Each row is a point on a tangle of strands that fork, close into loops and nearly touch. The rows are in no order.
(in the rows, 128 means zero)
Points whose rows are less than 47.2 apart are linked; no others are. Some points are linked to none.
z_523: [149 125 104 160  97 117 159 137 153 162]
z_552: [108 151 144 138 150 158 131 129 125 129]
z_952: [158  85 155 134 159 183 189 166 125 118]
z_203: [161  79 174 120 182 158  99 153 121 181]
z_272: [ 96 157 127 148  93  91 110 129 148 149]
z_27: [ 98 158 157 132 136  89  93 135 146 151]
z_845: [109 133 116 155  74  84 135 129 156 180]
z_740: [102 138 111 136 140  97 126 110 125 117]
z_345: [104 163 140 137 130 173 119 125 117 105]
z_292: [114 161 104 128 102 145 106 110 121 101]
z_500: [121 169 115 122 100 144  96 110 109  81]
z_661: [117 150 112 115  70  69  91 107 118 101]
z_330: [102 140 135 127  86  28  96 107 113 105]
z_829: [111 115 128 132 187 101 146 120 127 136]
z_683: [144  93 144 135 155 191 191 156 112 120]
z_279: [120 117 167 121 187 127  97 138 133 174]
z_415: [126 108 131 133 147 200 178 137 100 112]
z_890: [113 153 105 141 110 137 126 116 133 130]
z_495: [151 120  82 127 109 185 156 113 123 121]
z_114: [140  94 155 126 201 113 148 139 137 159]
z_84: [143  97 167 119 187 144  98 145 126 183]
z_896: [159  67 174 118 202 148 152 160 127 147]
z_826: [144  79 169 122 195 166 168 161 117 139]
z_505: [112 147 121 121 141 150 118 106  99  76]
z_5: [153 127  74 122  87 173 146 109 138 134]
z_971: [156 112 137 150 132 107 158 156 166 174]
z_259: [124 139  75 118  66 124 110 105 141 137]
z_118: [107 183 179 132 110  81  73 149 135 134]
z_62: [113 120  86 137  49  91 124 108 148 161]
z_980: [115 144 126 143 137 138 137 124 138 144]
z_972: [183 101  84 147  92 137 174 136 155 131]
z_127: [179  72 174 127 175 161 103 165 132 176]
z_487: [180  91 157 148 146 133 159 174 178 146]
z_390: [101 125 156 125 174 183 154 135 103 122]
z_264: [106 130 157 123 179 100 105 131 138 161]
z_580: [106 103 166 118 192 174 151 144 100 131]
z_255: [116 133 106 123 133 170 135 104 104  96]
z_356: [134 109 110 131 134 203 175 126  98 112]
z_68: [177  83 157 143 149 170 179 173 154 118]
z_831: [145 127 121 156 123 123 158 142 155 165]
z_326: [156  76 164 120 205 126 143 149 134 159]
z_312: [ 98 136 123 126 112  44 102 107 114 101]
z_925: [177  98 151 147 137 114 155 169 180 164]
z_555: [134  99 136 134 193 105 159 131 133 150]
z_978: [121 123  92  94 132 173 125  93 100  79]
z_776: [132 143 104  81 124 129  98  96  95  60]
z_419: [102 133 108 126 136  71 114 102 117  99]
z_955: [115 172 125 129  89  88  91 118 118  95]
z_721: [123 185 145 129  93  91  90 131 106  92]
z_875: [139 112  95 122 121 204 164 116 103 107]
z_718: [148 131  64  95  76 170 131 103 144 133]
z_154: [167 117  91 155  89 130 167 137 155 149]
z_252: [180  90 163 143 147 162 166 176 161 136]
z_739: [ 99 143 156 132 161  95 102 132 142 156]
z_948: [115 142 125 112  62  40  91 106 108 101]
z_350: [103 150 128 155  87  96 122 134 161 178]
z_583: [102 142 101 142  87  92 121 113 140 140]
z_141: [118 117  95 150  60  84 139 117 152 171]
z_301: [128 184 128 118  92 150  89 118 100  75]
z_822: [117 156 139 116 149 127 107 112  86  61]
z_130: [ 99 172 173 130 127  89  73 145 143 147]
z_983: [102 123 118 134 173  93 139 109 123 124]
z_915: [128 164 100 104  51 114  81 110 129 101]
z_946: [109 132  86 131  73  93 116 104 140 138]
z_736: [137 136  67  94  67 151 117 101 147 131]
z_373: [122 128  94  81 130 154 113  91 101  70]
z_715: [111 193 167 135 109  90  85 140 122 111]
z_574: [132 151 121  92 134 118 102 102  80  52]
z_934: [123  87 170 115 199 174 160 153 102 138]

A piece is two or more points that can be reached from each other along the links. Count, over all rows, the pieces, the separate loops (a circle has one, a figure eight two, a Y none), the forks (points with three links) and the tips (points with one).
pieces => 4
loops => 2
forks => 1
tips => 5

How many points has the smallest loop of links through each point below? Write none if it is on no loop.
z_62 => 7
z_776 => 7
z_718 => none
z_740 => none
